Each row is a point on a tangle of strands that fork and nearly touch. The rows are in no order.
In the rows, zero is written as 128.
Two points are linked if the straight distance between their rows is under 96.1. Some points are linked to none.
Z75: [124 150 109 163 118 112 180 119 142 108  77 170 197 134 167 154 115 144
 154 105 151 180 161]
Z166: [132 143 148 138 138 107 141 120  98 106  91 146 148 109 171 179 132 125
 136 120 152 118 121]
Z185: [ 71 112 132 152  80 109 142 154 119 156  40 100 111 110 139 163 114 123
 143  93 151 130 153]
Z580: [183 211  94  66 155 144 101 127 137 113 177 189 161 127 105  87 130  89
  86 168  97 136 150]
Z971: [ 94  76 130 146 103 106 125 198 154 182  57  87  44 112 124 103  93 134
 138 168 131 163 145]
Z624: [126 142 136 177  91 111 163 156 129 109  61 120 172 132 147 149 109 138
 158 108 131 165 167]
Z94: [121 102 160 106 130 144 141  97 119 118 142 118 129 120 120 134 133 146
 108  93 101  88  91]
Z771: [ 85 146 130  83 144 135 139  87  95 118 168 103 133 135 108 151 125 151
 120  72 122  32  97]
Z294: [158 127 153  63 161 124 126 105 118 100 187 138 133  85 110  87 138 133
  81 125  89  81  79]
Z949: [ 73 115 119 165  72  75 150 185 131 151  20  85 108 100 142 113 106 125
 157  95 126 163 155]
Z446: [ 97 147 175 155 151  94  86 146 108  77  92  73 125 207  86 168 118 124
 158  87 144 128 120]
Z30: [ 74 177  92 111 142 144 154  74 121 145 102 189 172 118 158 187 129 126
 166  88 192 130 134]
Z543: [131  80 145 191 117  67  79 152 124  83 137  62 107 169 113  95 132 138
 152 111 106 184 116]
Z458: [113 147 166  93 162 126 121 114 103  80 155 153 151 118 126 161 132 120
 116  92 141  77 103]
Z53: [ 42  81 140 137  85 151 145 107 139 173 116  88 106 147 115 157 119 173
 119  77 135 124 127]
Z647: [160 148 163 117 155 172 121 150 139 116 143 113 114 144 125 100 120 131
 103 173 141  99 137]
Z145: [184 119 160 158 141 138  98 138 121 125 113  63 112 138 104  86 112  91
 114 136  92 103  83]
Z581: [ 99 162 158 157 144 109  90 158 113  71 121 127 132 170 141 148 148 134
 150 130 176 159 177]
Z788: [139 121 140 111 157 103 105 138 115  97 186 145 124 133 122 117 150 131
 116 141 123 131 125]
Z50: [168  80 128 147  92  68 121 132 121  87 172  94 120 132 112  95 171 115
 123 120  59 177 103]
Z755: [160  71 111 165  88  83 125 129 129 126 148  93 108 124 114  92 123 106
 105 118  44 169 103]
Z474: [143  76 168 167 137  88  53 132  98  92 147  64  88 165 106  89 142 128
 155 103 109 143  83]
Z314: [104 129  88 112 133 159 139  92 151 199 146 165 143 107 157 123 165 158
 139 132 151 142 119]
Z21: [ 88 192 135  93 166 161 111  93 108  93 137 189 156 128 150 188 109 134
 126 121 195 105 137]
Z142: [112 101 168 130 149 163 130 153 129 132 120 129 108 128 139 144 107 150
 130 162 168 114 138]
Z565: [141 137  80 110 121 139 156 100 141 193  94 166 131  94 170 135 118 120
 159 147 170 131 150]
Z912: [118 137 143  76 132 113  97 112  86  68 208 119 142 128 104  88 172 123
 119 100 119  96 115]
Z454: [167 103 120 122 134  84 151 127 161 119 155 174 160 125 123 129 142 120
 107 135  65 184 107]
Z792: [183 174  72  81 146 129 122 136 160 126 183 218 147 126 106 104 136 104
 102 185  87 166 141]
Z787: [ 90 134 153 138 128 125  97 161 130 102 171 128 127 164 130 129 159 153
 124 136 164 153 167]
Z397: [173 192 108  64 150 153 113 113 108 102 175 175 159  95 124  87 127  87
 113 156 128 103 130]
Z935: [147 205 123  59 141 170 123 128 111  88 162 150 176 115 100 105 134 113
 101 107 121  93 123]
Z818: [114 136 159 186 116 100  95 177 119  90  68  57 122 183 100 139 127 126
 161  90 151 143 140]
Z357: [112 144 153 133 114 141 100 129 114  96 142  66 143 181 104 135 146 140
 131  78 140 110 134]
Z167: [148 190  81  85 175 155 132 104 149 143 180 232 162 122 129 114 145 114
 104 173 130 174 135]
Z793: [ 82 121 167 174 110 118 126 147 119 137  43  58  94 146 104 157  82 115
 146  83 125 132 101]
Z752: [ 71 170 112 151 105  96 152 111 112  99 102 124 147 178 120 210 131 135
 157  59 144 132 156]
Z158: [130 141 133 128 109 191 140 128 159 137 100  97 153 140 128 130 122 126
 118 118 144 121 135]
Z389: [179 133 140 130 161 137 123 154 150 116 141 147 119 130 117 136 116 118
 110 189 121 138 144]
Z65: [ 69  81 167 174 107 120 105 142 125 144  73  35  80 126 107 109  87 132
 125  89 121 117  89]
Z473: [108 118 129 102 121 150 159  73 123 150 152 107 136 104 124 123 130 155
 112  78 118  40  85]
Z891: [170  72 128  91 135 116 124 109 120 119 189 119 118 102 106  83 147 139
  85 128  88 105  80]
Z794: [180 133  44 116 122 151 156  89 161 230 105 169 101 103 145 120 121  98
 144 190 115 133 137]
Z19: [103  62 127 169  99 107 106 153 121 135 125  65  72 128 127 107 138 140
 127 145 107 162 116]
Z918: [149 111  94 129 144 128 145 123 153 170 158 187 105 106 149 137 138 140
 130 174 119 162 132]
Z439: [173 103 129 134 154  73 119 162 174  98 181 173 133 167  96 132 125 136
 113 181  72 191 143]
Z204: [ 80 141 140  94 153 108 122  86  93  92 165 127 133 146 105 174 147 128
 122  67 136  76 108]
Z74: [159 156 129 128 157 109 118 147 143  94 160 190 167 140 139 132 144 122
 116 150 118 175 161]
Z514: [111 114 183 139 157 143 111 173 135 140  77  86  87 147 115 141  95 141
 145 139 176 118 142]
Z974: [111  98 145 174 133 102  62 154  99 109 132  32  67 158 107  87 135 131
 158 103 143 110  79]
Z557: [116  66 129 168 103 136 152 122 154 161 116 134 121 101 126 120 111 154
 105 139  96 159 103]
Z978: [ 76 182  82 113 156 163 145  87 113 151 148 210 162 102 168 140 138 145
 149 112 189 132 113]
Z5: [129  85 124 135 107 176 148 136 161 187 104 104  98 109 123 112 117 148
 119 160 133 114 129]
Z612: [ 76  60 147 137 100 141 115 132 134 146 114  66  86 137 109 128 113 149
 114  95 126 112 106]
Z567: [132 146  83  98 149 162 156  84 114 200 123 152  99  79 176 100 120 145
 145 164 153  73 120]
Z427: [143 121 160 129 125 158 105 136 134  90 151  75 130 148 100 107 129 115
 113  88 113 112 110]
Z482: [113 177  97 116  82 176 166 120 150 174  58 132 141 145 140 163 106 125
 153 115 192 124 163]
Z63: [159 138 126  83 152 168 159  84 147 161 142 184 164  92 137 111 122 134
  97 129 135 108 100]
Z572: [ 94 178 148 117 138 155 112 118 117  90 151 112 175 182 106 156 151 120
 116  74 128 112 143]
Z559: [ 87 157 137 148 110 100 151 132 111 102  59 119 141 145 135 198 106 120
 168  83 148 123 160]
Z93: [148 114  85 105 147 138 160  92 139 207 148 146 101  70 164 115 123 139
 112 182 112  80 111]
Z140: [ 97 168 102 113 107 149 151 133 142 149  77 163 161 140 167 142 120 137
 162 121 198 156 181]
Z118: [ 89 145 131 122 120 161 132 160 159 151 109 142 135 144 149 149 126 141
 145 142 184 144 179]
Z37: [117 112 133 144 134 138 123 170 150 139 122 133 112 139 140 140 128 159
 140 170 154 152 174]
Z991: [137 114  89 172  59 136 168 143 146 165  42 116 140 110 147 127 114 112
 144 127 125 162 143]
Z428: [106  93 158 131 114 156 150 137 121 166  58  89  83  98 145 133  60 135
 121 142 149  85 104]
Z592: [144 146 133  66 110 108  92 126 120  70 197 138 168 115  97  80 175 118
  88  85  95 129 117]
Z789: [177  87 159 125 124  92 140 131 133 103 158 140 151 110 108 105 124 124
  85 118  65 159  84]
Z72: [113 114 100 189  65 101 160 151 126 143  45  74 119 114 151 109 123 117
 134  98 120 158 155]
Z661: [147 136 122  54 153 147 134 110 124 123 179 176 165  90 117 100 132 141
  89 116 114  91  96]
Z17: [116 164  99  96 139 170 161  67 105 170  98 158 145 105 160 150 126 117
 147 121 172  78 106]
Z46: [195 156 137 144 169  83  96 173 144  82 132 154 125 170 128 123 117 116
 124 196 109 180 162]
Z841: [101 185 102  97 132 149 153  70 111 130  98 162 147 121 137 195 116 127
 147  97 180  81 129]
Z64: [121 152 118 120 138 130 129 114 133 103 171 192 182 124 142 126 155 131
 120 109 127 163 129]
Z96: [116 113 117 117 128 152 156 109 121 186  97 122  86  89 164 111 110 154
 134 171 169  64 125]
Z227: [108 110 141 185 106  79  92 178 105 109  87  80 103 150 130 131 137 120
 162 121 143 171 147]
Z418: [ 80 119 150 145 107 111 136 144 123 116  56  88 113 149 105 173 104 134
 147  71 145 116 146]
Z124: [166  95 129 140 133  79 129 136 161  93 188 174 160 147 127 108 144 156
 116 137  93 199 141]
Z609: [162 148 167 149 141 167 115 133 110 128  97  63 110 134 105 112 113 102
 140 118 133  79 111]
Z471: [131 115 105 106 137 153 134 137 137 196 107 130  69  98 151 103 107 130
 140 211 164  90 156]
Z318: [159 109  92 172  88  95 151 149 123 161  79 116  94  99 144 120  97  80
 144 165  96 153 151]
Z561: [178 146 142 158 143  75 125 150 133  65 158 164 152 160 135 127 126 112
 139 166  95 193 169]
Z352: [126 195 157  87 145 172 101 125 113  60 172 126 180 156  96 122 146 126
 109  82 129 104 135]
Z673: [188  84 112 108 139 139 137 105 129 162 169 125 101  94 121 100 107 126
 101 176  80  80 113]
Z164: [183 117 159 173 143 100  92 149 101  88 128  82 109 127 104  95 127  89
 132 111  76 133  97]
Z491: [ 96  64 148 142 114 148 134 157 155 170  83  91  78 109 112 127  94 140
 133 152 146 147 133]
Z646: [111  96 127 155 120  92 137 135 116 142 134 141 113 103 160 129 156 130
 138 139 129 146 134]
Z361: [159 103 147 116 120 124 133 124 129 121 155 144 153 113 127 133 142 135
  90  94  98 133  87]
Z82: [129 147  77 116 161 144 134 117 156 159 164 205 145 124 149 129 141 129
 136 180 149 172 145]
Z713: [ 68 144 122 153 103  86 145 133 112  93 116 114 151 156 127 165 167 146
 160  82 147 146 177]
Z668: [201 148  81  68 155 100 118 120 161 146 181 201 110 123  90 121 134 108
  90 171  40 113 112]
Z724: [114 137 111 144  81 169 162 129 149 158  52 110 149 134 139 146 118 123
 148 107 145 129 154]
Z532: [168 125 110 113 134 173 177  82 159 181 127 176 162  93 134 123 139 128
 116 126 106 154  98]
Z452: [168  93 127 189 107  80 104 148  96 124 125  83  98 114 115 106 126  84
 122 143  67 141 107]
Z777: [148  88 121 147 133  84 149 150 130 153 132 172 119 107 142 141 120 132
 123 158 114 173 129]
Z280: [117  64 111 138  99 150 150 109 150 223  92 120 111  91 133 113 107 132
 114 156 109 148 117]
Z620: [ 96 202 109 105 164 164 119 106 106 109 148 225 164 125 159 150 120 126
 129 130 181 143 128]
Z614: [105 107 150 108 125  94 111 100  81  76 185 112 125 143 121 137 165 130
 136  81 133 106 100]
Z547: [145  86  94 117 114 145 148 102 146 198 156 121  85  95 131  96 132 132
 108 167  78  94 115]
Z897: [138 132 138 174 121  87 144 168 119 107  73 104 122 133 151 145 125 116
 163 135 140 157 163]
Z737: [101 164 121  78 135 158 103 109  91  96 201 134 137 126 123 116 170 120
 112 108 127  73 143]
Z150: [137 120 133 159 116  95 101 161 135  90 161 129 131 160 137 116 167 142
 142 155 127 172 166]
Z663: [101 121 126 153 106 112 130 143 108 123 131 109 132 129 137 155 151 137
 147 112 148 136 140]
Z979: [126 156  94  88 147 162 115 100 110 127 185 129 128 115 144  91 157 134
 109 151 133  58 131]
Z290: [157 137  95 105 134 134 129 142 146 168 105 151  94 128 151 139 109 113
 149 219 168 121 175]
Z698: [118 129 157 133 103 168 139 127 119 150  43  72 107 129 129 146  85 113
 146 125 136  83 115]
Z464: [153  95 107 140 109 145 164 113 177 173 137 150 151 111 130 130 128 140
 112 130  99 174 101]
Z863: [128 153 115 144 138 118 162 116 148 116 132 202 191 113 165 149 134 130
 143 106 138 178 130]
Z784: [184 125 127 142 161 102 112 158 172 128 152 160 107 158 109 149 104 117
 124 197  94 173 145]
Z981: [ 96 112 146 161 121  89  73 146  77  87 133  36  91 156 110 119 175 128
 151  83 137 112 117]
Z349: [158 153 136 128 113 197 138 125 127 136  82  90 129 133 125 125 102 102
 136 132 151  82 127]
Z691: [ 82 159 182 149 159 112  91 148 125  72 108 123 139 186 111 182 129 126
 139 114 162 137 148]
Z604: [135 120 163 100 127 155 105 112 126  82 176  71 132 153  79  94 144 149
 100  82 105  82  81]
Z187: [114 156 150 109 157 119 124 112  98  97 140 169 152 103 147 170 125 117
 140 119 175 114 122]
Z898: [167  63 124  97 146 114 129 113 140 150 179 114  88 118  90  92 127 130
  85 160  45  87  81]
Z622: [154 108 153 188 125  71  87 165 126  82 161  99 120 165 111 109 146 133
 143 151 108 190 143]
Z36: [134 141 141 100 133 183 127 118 142 123 146 134 157 131 119 116 119 130
 102 143 143  92 126]
Z412: [117 154  83  94 149 158 141  78 104 165 175 162 120  90 171 105 143 132
 134 144 139  66 131]

Follow the links from the first point to the second, and from the first to the third. Name the last point that the two ways share.
Z428, Z96, Z620 | Z204
Z204, Z863, Z609 | Z784
Z592, Z691, Z82 | Z784
Z547, Z978, Z164 | Z204
Z96, Z452, Z428 | Z349
Z514, Z458, Z755 | Z158
Z567, Z559, Z118 | Z724
Z118, Z397, Z891 | Z724

A fork is a point with three links, a tip a point with one. Leave the first point through the second and follow the links. Name the first fork or tip that comes.
Z777, Z918 | Z604
Z294, Z661 | Z971
Z64, Z863 | Z981
Z604, Z427 | Z418
Z204, Z771 | Z784
Z971, Z491 | Z567

A fork is a point with three links. Follow the links from the first point to the second and name the forks in between, in order.
Z63, Z454 | Z567, Z912, Z204
Z614, Z118 | Z204, Z784, Z158, Z724
Z698, Z713 | Z349, Z158, Z724, Z418
Z592, Z64 | Z912, Z204, Z784
Z474, Z949 | Z784, Z158, Z724

Name the points in between on the shortest way along the links from the first point to the second, in order.
Z142, Z357 | Z37, Z118, Z140, Z482, Z724, Z991, Z72, Z949, Z185, Z418, Z559, Z752, Z713, Z663, Z646, Z777, Z918, Z82, Z167, Z792, Z580, Z397, Z935, Z352, Z572
Z793, Z818 | Z418, Z185, Z949, Z72, Z991, Z724, Z158, Z36, Z647, Z389, Z784, Z46, Z561, Z74, Z64, Z863, Z75, Z624, Z897, Z227
Z771, Z891 | Z204, Z614, Z912, Z737, Z979, Z412, Z567, Z93, Z547, Z673, Z898
Z841, Z912 | Z30, Z978, Z620, Z21, Z187, Z458, Z204, Z614
